Each scene shows the same named points in several views. A view is turned or mirrored, and shifted as a whole, has a little noise and may leave points out.

Scene 1
View 1
Rar: [ -2  27   9   4  38  11   5  -1 -23 -11  23  18  13  -4  -5 -13 -17  13
  27 -11 -22 -18 -10  15   0 -18  -2 -23 -26  22  -9  -7]
sala: [ -2  32   3  11  41 -53 -23 -11   5 -13  60  17  20  -1  14   3   0  -5
   3 -22 -16   7  18  17  -6  23   6  25 -27  32 -20 -19]
vusi: [  5  15   2  12  39 -22  -3 -17  -9  -9  44  27  25   3   9  11 -23   2
  18  -7 -16  -2  10  17   8   5   8  -5 -21  34 -18  -2]
tov: [ 29 -28   8   0  11  47  27  -8 -18  -5  -6  18  21  20   3  -1 -12   1
   5 -36  23 -21 -14  10  14 -22 -28 -15 -17  25  42  -6]
Devan: [ 18  18  -8 -10  29  10   1 -13 -13  -7 -27   8  42  -6  11 -11   6   6
  22 -31  -8  -5   2   2  -4 -35   0 -20 -25  -4  30  -2]
nazuk: [ 13  -8   2  11  42 -20  -5 -18 -15  -8  37  27  31  17  18  12 -35   1
  30   7  -3  -2  22  16  26   2  20  -3  -8  50 -18  12]
Rifom: [ 10  20   0   7  38 -50 -24 -18   7 -14  35  15  27   1  24   5   5  -9
  12 -22  -9  12  20  14   1   8  14  22 -18  27  -7 -12]
bera: [ 17   2  -7   5  30   3   7 -17  -7  -3  11  26  30   0  -6  10 -20   3
  10 -30  -6  -9  11  12   0  -6   2 -23 -24  11   6   2]
lod: [  8   6   5   6  16  33  26  -1  -9 -14  31  22   8   2 -14   4 -10   6
  -5 -47  -4 -22 -13  20  -2  -3 -29 -13 -29  17  14 -19]
Vul: [ 35  -7 -13  -7   5  15  12 -20  10  -2 -27  11  45  -2   7   8  21  -7
 -17 -74  13  -3   4   1 -15  -6 -25   0 -28 -15  59 -15]
radeb: [  1  23  -3  20  35 -23  -6 -16  -3  -7  66  39  20  -1   0  23 -27   3
   7 -22 -28  -5  20  16  -2  24   5 -14 -26  33 -36   2]
Tebob: [ 15  13 -10  -6  11  57  35  -6 -14  -4 -20  19  24 -12 -27  -4  -7  14
   1 -58 -15 -24 -13   0 -20 -21 -31 -48 -37 -18  36  -8]
kolez: [  3  39  -7  -7   9  13  14   1   8 -21  14  11  13 -20 -18  -3  27   3
 -25 -77 -18 -12 -16  13 -45   4 -34  -6 -45 -20  31 -38]
voko: [ 22  -3   3  -4  29  16   4 -11 -19  -8  -8  14  31   4  10  -6 -10   7
  22 -19   2  -7   2   9  10 -30  -1 -18 -20  21  26   0]
pep: [  4  28   4   8  28  -6   4  -2   1 -17  38  21  13  -8  -5   1   2   1
  -7 -42 -15  -8  -4  18 -15  10 -18  -2 -31  18   3 -22]
sel: [ 34   0 -21 -12  38   3 -17 -32 -16   2 -63  13  68  -1  28  -5  -5   5
  38 -14  -1   6  24  -8  14 -49  26 -27 -14  -6  37  21]
velun: [ 17 -13   8   8  15  30  28  -2  -3 -11  34  23   6  19  -9   8 -16  -2
  -9 -46  14 -21 -11  19   5   3 -30  -3 -20  29  20 -17]
Bugu: [ 10  20  -9  -2  30  13   9 -15 -17  -4   1  22  28 -12  -4  -1 -20  15
  20 -23 -17 -12   5   9  -3 -20  -2 -37 -28   4   4   6]
Buki: [ -3  35   1  -5  44  -7 -10  -7 -20 -16  12  16  23 -12   1 -12 -11  15
  30  -9 -26  -7  -1  11  -4 -16   7 -17 -28  15  -8  -8]
ser: [ 27 -20  -2   6  11  28  23 -14  -6  -2   5  20  26  10   2   9 -14  -1
  -1 -46  11 -16   1   9   6  -7 -24 -15 -17  18  26  -5]
View 2
sel: [  6 -12  60 -25  61  34 -39  13 -27  -7  25  -5  -1  -4  11  22  14 -15
  -7  15 -10  10 -27  20  11   1  27  14  -4  14  -5  13]
voko: [  7 -13  37 -21  19  31 -32   2  -8   0  10   5 -18 -24  12  40   6 -18
  -5  -8   2  -5 -11  -2   2  -6   4  17   5  -2  -8   9]
velun: [  7  -3  29   6 -10  13 -22  -8  29 -16 -23   5 -32 -27   2  64 -13 -17
   3 -25   8 -24  -8 -20 -12  -6 -14 -12  18  -9 -11  12]
radeb: [-15  -3  20  -3  -3  14  28 -14 -19 -17  -9  46 -10  19  26   8  -8  -3
  10  -7   3 -43  20 -43   0   6   8 -21  -8 -13  -3 -18]
nazuk: [  0  -1  34 -15  -4  27  13  -8 -30  18   6  36 -20  -7  52  19  11 -10
  10 -15  -4 -32  15 -28   0  -1  30  23  -8  -8 -14  -7]
ser: [ 10  -2  51   5   8  16 -29   4  12 -15 -20  -2 -22 -20   5  62  -8 -17
   5 -13   3 -15 -16  -6 -10  -8   2  -1  18  -9  -4  19]
lod: [  6 -15  21   1  -4  13 -24  -6  22 -28 -20   9 -21 -18 -15  52 -17 -15
  -1 -16   7 -18  -8 -17 -10   0 -22 -17  11 -11   1   7]
tov: [ 16  -9  43  -4   3  28 -47  12  17   1 -13  -7 -33 -34   3  71   1 -24
   4 -24   7 -13 -22   2 -15 -13  -7  15  21 -11  -3  32]
Bugu: [ -7 -24  24 -18  21  36 -27   4 -18 -18  13  15  -7  -1  -7  19  -4 -13
  -2   8   1 -10   3  -8  -2   4 -10  -3   2  -9  10  13]
Buki: [ -2 -28   3 -28  20  26 -13 -15 -24 -12  20  23  -4  -1   4   1  -1 -14
  -3   4  -1 -17   5 -18  11  11  -8   2 -14  -1  -1 -12]
kolez: [ -2 -18  16   2  31  -4 -25 -15  36 -67 -20  -8  -2 -10 -44  40 -35 -17
 -16   5   4  -3 -27  -8   8   8 -26 -54   3  16  -6  -9]
vusi: [ -3  -5  17 -13   5  20  12 -15 -19  -2   5  33 -14   0  31  15  -2 -10
   5  -7  -1 -35  12 -31   4   7  14   1 -10  -3  -8 -19]
Devan: [  4 -16  58 -15  39  34 -39  10 -18  -9  16   0  -8 -11  -1  31   3 -14
  -4  11  -4   2 -21   9   0   1  10   9   3   6   4  20]
Rar: [ -1 -28   0 -21  -1  26 -19 -13 -14 -12   5  25 -13 -11  -2  19  -4 -12
  -2  -6   2 -19   4 -23   1   6 -18   6  -5 -11   2   4]
Vul: [  5   5  74   7  47   5 -38   8  24 -39 -12 -24  -8 -13 -12  61 -14 -19
 -12   3  -3   9 -47  18   3  -6  10 -24  11  26 -15  15]
pep: [ -2 -13  10  -3   9   4  -1 -19  14 -34 -12  16 -15 -10  -4  31 -16 -13
  -5  -7   3 -24  -5 -27   6   7  -8 -28  -1   4 -10 -14]
Tebob: [ -6 -31  38  -1  24  27 -60  10  11 -39 -12  -8 -12  -8 -48  50 -22 -16
  -5   9   6   4 -17   7 -15   1 -37 -18  14 -14  26  40]
Rifom: [  7   6  26 -16  23  -3  18 -23  -8 -18  10  21  -6  -8  37  14  -2 -10
  -7  -7  -6 -24  -6 -25  19  11  30 -10 -17  21 -34 -42]
View 3
Devan: [-21  -2  10  -2  23 -13  23   2   8 -13  28 -38  -8 -20   7   5  -4  18
  20  28 -20   3  -9 -29  -1  10 -18   5  24  17  -4 -20]
Rar: [-39 -18 -10  26  16 -28   4  28  15   8  -4  15   8   8  23 -12  24  32
   7  -6 -27  26  36 -15  31  -4   5   5  21   4 -29   2]
Buki: [-29 -17   9  12  28 -31  23  19  11  13  11 -10  -1  -1   9  -5  16  31
  11   9 -32  12  29  -9  25   6  -4  -3  20   9 -15  -8]
voko: [-42  -2   2  -6  21  -6  10   5  24 -12  17 -24 -18 -11   5  -8  -1  21
  13  18 -12  22  -5 -25   6  -5  -8  21  11  21   0  -3]
pep: [-23 -11 -22   8  12  -4   6  14   6  17   2   7   4 -18  15 -26  -9  17
  16   3 -11  18  25 -36  31  26   1  -3  50  23 -29 -12]
sel: [-36   5  40 -30  33 -16  21 -15  16 -24  38 -72 -25 -24  -6  16   6  30
  17  33 -31   2 -15  -9  -9  11 -24  22 -10  39  21 -21]
Vul: [-17  10 -13 -27  11  19  10 -21   4 -10  27 -34 -13 -48   4  -9 -43  -6
  33  33   0  -5 -18 -64   3  41 -13  10  41  44  -8 -30]
radeb: [-48 -14  -5  -1  14 -21  -7  15  17  29 -16  13  11  -4  13 -38  28  35
  13 -13 -16  26  63  -9  60  29  14  15  21  40 -29  -7]
Tebob: [-16  10 -20  22  16   9   4  -8  -7 -47  25  -1   0 -16  25  37 -13   1
  45  23  -8  -4  -9 -59  -3  17  -6   9  32  16 -39 -18]
bera: [-38  -3  -1  -7  16  -7  -3   1  11 -10   7 -10  -3 -13  11  -7   7  23
  21   9 -15  11  19 -28  24  18  -2  16  15  35 -17 -10]
sala: [-31 -20  -4 -11  11 -27  13  20  19  58  -8  -2   8 -19   1 -59  -1  28
   0  -5 -20  22  55 -12  56  33   8  -5  47  34 -14 -18]
lod: [-31   1 -34  14   9   6  -2  12  13  -8  -1  17  -3 -13  19 -13 -10   8
  24   8  -5  23   6 -50  17  10   7  10  39  16 -35   0]
nazuk: [-67  -9   6 -18  17 -16 -10  16  38  20 -11 -10 -10   1   1 -42  23  45
  -3   0 -18  35  35  -3  33   1   6  30  -5  39  -4   6]
velun: [-42   2 -40  -1  -2  14  -8   8  21  -6  -7  16  -9 -15  17 -27 -20   7
  18  11   6  28  -7 -58  16   9  10  23  39  20 -26   6]
vusi: [-47 -11   0  -5  17 -19   0  19  25  24  -7  -3   1  -5   6 -36  17  35
   7  -1 -23  25  39 -13  43  11   0  11  18  32 -16  -3]
kolez: [  4  -1 -33  16   8  -1  22   0 -14   3  16   8  12 -38  21  -2 -33  -2
  36  17  -6  -5  14 -62  22  39  -8 -20  75  15 -36 -32]
Rifom: [-39 -15   7 -20  15 -24  14  18  24  49   3 -20  -4 -27  -3 -56  -2  32
  -3   5 -21  15  37 -12  45  29   1  -5  37  37   0 -18]
View 4
bera: [  2  -6 -11   7   4 -20 -10   7   3 -12 -10  -6  10  15   6   6   1  -1
  -3 -27   0  23   1  -8 -12  28  18   9 -10  -7 -28  -1]
Bugu: [  6   7 -13  11   7  -8 -14  15  -1 -17  -9  -5  10  18   9   6   7  -3
   4  -4  10  32  -8 -11  -7  45  22  -4  -1  -9 -33  -2]
vusi: [ -3 -20 -12  10  -2 -12   0  13   7  -5 -22  -3  31  14  -4  12 -21   9
 -23 -23 -21   6   8   4  -9  27   3   8 -36 -11 -18  11]
Rar: [  2  -6 -18  10   1   4  -5  27  -4 -15 -12  -4  23  17  -8   4 -15  12
  -4   7   3  20  -6 -12   1  42  16 -20 -16 -11 -25   5]
lod: [ -4  -5 -14   8 -26  -7  -5  15  -7   0  18 -11  11  33 -16 -17 -20  12
 -11 -33   0  19  16 -27 -12  36  42   3 -17   6 -40  -5]
velun: [ -6 -10  -9   5 -42  -5 -11  29   9   5   0 -17  24  39 -17 -11 -41   9
  -6 -38   8  10   9 -21 -11  17  34  21 -26   7 -36  -6]
Devan: [ 16  12   3  10   3 -12 -19  18   8 -17 -19 -18   3  11  18  11   4 -12
  20 -11  31  41 -30  -6  -7  21  20   7  18 -10 -27  -7]
radeb: [  0 -29 -23  15  22 -13  19   2 -10 -13  -5   5  22   9 -20  13 -16  21
 -36 -22 -39  11  26   6 -21  44  -3 -12 -34 -13 -19  22]
ser: [ -5  -5  -5   1 -30 -19 -25  13  14   8  -5 -11  16  29   7  -8 -18  -4
   4 -44  12  13  -4 -17 -14  17  33  33 -18   3 -35 -14]
Buki: [ 16  -6  -7  16  21   0   6  23  -4 -18 -20  -6  22   6  -4  17  -6  12
  -5  12   5  31 -13   2  -7  36   5 -25  -3 -17 -22  10]
pep: [ 16 -21  -3   9 -13  -4  13  22  -9  -6   1 -16  14  22 -20  10 -33  13
 -17 -23  -1  30  12 -10 -16  14  17  -7  -8  -3 -27  19]
voko: [ -2   2  -9   9  -4 -13 -24  26  19  -7 -29 -10  23  14  13   8  -7  -5
  15 -12  14  16 -23  -1   3  27  15  16 -11 -11 -25  -8]
tov: [ -9   6 -14  -1 -44 -13 -34  31  24   3 -13 -16  22  32  15 -13 -21  -4
  17 -33  25   8 -17 -24   5  20  33  36 -17   2 -36 -25]
kolez: [ 38  -3  20   9 -24   5  14  22 -19 -10  28 -37  -7  29 -27   5 -31   3
   4 -43  28  56   8 -31 -28  -2  40 -13  33  11 -42  11]
Vul: [ 22   6  20   1 -22 -24 -18   8  11   1   4 -31 -12  21  17  10 -13 -21
  17 -65  30  39 -11 -15 -31 -17  35  42  22  11 -37  -9]
Rifom: [ 19 -33   8  10  18 -11  18   8   5 -10 -36 -15  22   1  -8  35 -29   7
 -21 -24 -18  25  -3  25 -19  -4 -16   5 -17 -17  -6  28]
sala: [ 22 -44   6  11  22  -6  33   9  -7 -14 -22  -9  25   3 -24  31 -40  18
 -34 -23 -30  23  11  23 -23   8 -17 -12 -21 -11 -10  35]
nazuk: [-11 -25 -21  12  19 -15  -4  16  16  -6 -45  10  39   7   7  17  -8   8
 -21  -8 -28  -1  -1  19  -4  37  -9  16 -46 -19 -10   7]
View 5
radeb: [-16  39   2  30 -20  -1  41 -14   6 -33   2  22 -41 -24 -27  28  14  26
  13  -9  24  14  28 -22  24   9  -2   7  -9  17 -11  21]
tov: [ 17 -16  -1 -21  20 -15 -10   8  12 -42  12 -39  -7   8 -16  12  39 -20
  21   8   5  -9 -11  36 -41  13   0  27  -7  45   9  16]
Bugu: [  1  21   7   3  -4 -17   2   3   5 -17  15  -5 -31 -15 -24  -2  17  -9
  15  23  10  26   2   6 -34  -3  -4   3   9   9  -6  17]
voko: [  5  10   9 -11  -1 -13  11   4   9 -14  14  -8 -15  -3 -24   3  30  -5
  23  12  14  -1 -15  24 -40  -8   2  20  -4  31   1  15]
pep: [-15  15  -4  -4  -8 -10   4 -21   3 -26  -4  11 -18  -8  -5  25   0 -12
 -10  -6  16  13  27  12   7   1  -9  16  -5  35 -16   8]
nazuk: [-16  46   8  28 -27  -1  63   1  11 -18   9  24 -35 -26 -35  21  43  49
  39 -10  28  -8   3 -17   8  -6  14  23 -17  27   1  27]
Rifom: [-26  36   2  -8 -20   1  39 -18   4   5  -5  40 -15 -10 -14  27  10  22
  21  -7  37 -12  22   9  16 -22   9  22 -18  44  -8   2]
Vul: [ -6 -23  15 -60  33   4 -19  -6  14  -4 -12  -1  -8  25  -3  19  -1 -36
  11  32  34  -4  26  31 -33   4   1  12 -12  36   9 -11]
sala: [-31  41  -4  11 -28  -2  39 -26   4 -10 -13  41 -21 -15  -9  30   5  21
   7 -20  33  -1  35  -3  30 -15  -1  22 -16  42 -14   4]
Tebob: [ 15 -13   7 -24  24 -21 -37   1   9 -39  15 -27 -25   5 -12   0   2 -49
 -10  34   2  36  11  19 -50  18 -16  -2  14   6  -8   7]
sel: [  3  23  35 -44  11  -6  22  24  12  26  18   8 -23   4 -32 -21  32   1
  51  56  31  -3 -19  20 -74 -31  16  10   0  13  14   8]
bera: [ -7  13   9  -7   4  -5  16  -1   8 -19   8   1 -27  -4 -21  13  21  -3
  16  13  17  11  11   1 -16   5   1   8  -6  19   0   9]
Buki: [ -7  46   4  10 -24 -24  17 -13   0  -7  17  16 -23 -24 -19   2  11   3
   8   6  11  20  -3   5 -17 -24  -2  14   4  19 -17  14]
Devan: [ -4  18  13 -28   5 -17  -3   1   9   3  15   0 -13   1 -17  -8  12 -18
  16  32  18   9  -6  27 -48 -20   3  10   1  24   1   4]
Rar: [ -3  34  -2  16 -21 -23   9  -8   6 -23  16   1 -25 -21 -16   5  20  -8
   4  -2   8  21  -5  10 -12  -6  -9  12   3  23 -17  22]
ser: [  8 -14   5 -18  20  -4  -4  -1  12 -38   2 -20 -14   8 -15  23  27 -14
  17   7  17  -3  12  22 -23  22   0  21 -15  35   5  16]
velun: [  0 -10  -8  -4  13 -14  -5  -7  12 -52  -3 -27  -8   1  -7  30  23 -19
   1 -13   6  -4  11  24  -9  25 -11  27 -10  45   1  14]
lod: [  2  -1  -5   2   1 -13 -10 -10   6 -45   9 -15 -15  -3  -8  26  13 -23
  -4  -7   4  13  11  18 -12  16 -16  16  -3  32  -8  12]
View 6
tov: [ 40  13  20  29 -34 -12  20  15  13   1  21 -10   3 -28  30 -28 -24  -3
  14  -4  29  17  -7  -5  26 -46   4 -28  -3  22 -11 -25]
bera: [ 16  17   8  21 -11  -8  -2  -1   3   8  25  -8   7  -4   5   1  -2  22
   9  12  -1 -10   9   7  -3 -26  -2 -23  18  22  12   1]
voko: [ 21  11  20  18 -24 -16  16  12  14   5  24  -2  24 -23  17  -1  -4  23
   9   2  10  19   4   4   8 -37   0 -25  29   9   5  -9]
Buki: [  1   8  26   2  -5   6   3  17  14   3  15 -11  17  -5  -9  25  26  35
  -2  -3  -1   5  13 -10 -19 -20   0 -13  29 -28  22   4]
Rar: [ -2  13  16  10 -12  -6   9  13   0   7  17 -20   0 -10  12  17  22  29
  -4   1   1   8  17 -15  -5 -18 -11 -15  25 -18   8   6]
radeb: [  4  16  15  22  26  22 -18  -5  -5  13  49  -7  14  19  -1  31  28  11
 -19  -8  -6 -36  14  -6 -26   3   1   3  22   8  14  13]
kolez: [ 16  19  -1 -12 -33  -2 -27   8  31  -9 -18 -16 -36   1 -34  -9  -7  31
  22  44  19 -22 -15 -16 -12 -30   7 -14 -39 -26  21   0]
Vul: [ 45  20   1   8 -43 -21 -19   3  41  -6   5  16  -4 -16 -26 -25 -35  22
  38  32  16 -10 -14  19   8 -51  16 -34 -20  27   9 -22]
Bugu: [  5  26   7  23 -22 -21   9   6  -6   3  15 -12   3  -9  15   7   5  36
   9  22  -4   6  14  -2   2 -26 -10 -25  26   4   9   4]
velun: [ 36   4  17  16 -13  13   0   7  15   2  21 -16 -11 -12  16 -19 -11  -8
  -1  -9  28  -2 -11 -22   6 -30   8  -9 -26   8  -4 -14]
lod: [ 22  11  12  12 -14   9  -3   9  10   1  11 -22 -16  -4  13 -11   1   5
   0   8  20  -5  -9 -24   4 -30   4 -11 -15  -6   1  -6]
sala: [ 15   2  25  -1  15  29 -29  11  27   9  31  11  30  13 -33  34  25  22
  -9 -14   0 -32  10   5 -42  -7  13  -6  18 -12  28   5]
Tebob: [  9  28  -6  16 -45 -34   8   6  -4  -7  -7 -30 -42 -13  20 -27 -15  30
  24  50   9   8  -8 -17  24 -41 -10 -27 -17   2   2  -4]
nazuk: [ 12  10  27  29  16   9  10   6  -1  18  55   6  50  -3  17  24  13  12
 -13 -29   0 -10  17   8 -15  -9   8 -15  45  23   4  -6]
Rifom: [ 19   1  25   3   7  15 -25   9  30  12  31  18  44   0 -30  29  11  25
   3  -8  -2 -20  12  16 -34 -19  16 -10  25   1  27   0]
vusi: [  5   9  21  18  12  12  -4   8   6  10  37  -3  28   4   1  20  18  20
 -10 -13  -1 -14  16  -1 -20  -9   0 -13  34   5  17   5]
sel: [ 13  24  14  24 -39 -52  12   2   9   8  26  22  43 -32  -1  -4 -17  53
  38  28 -15  27  21  43  11 -46  -5 -53  59  35  10 -12]
ser: [ 37  17  13  24 -21  -6   2   7  14   0  23  -5  -1 -17  15 -20 -19   5
  13   2  21  -1  -7  -3  15 -37   6 -22  -9  29  -2 -17]

Which points are out of place in each view (at most two, in the order of its rows)? Write none if all are in place.
view 1 | none
view 2 | sel, Devan
view 3 | Rar
view 4 | vusi, lod
view 5 | nazuk
view 6 | Buki
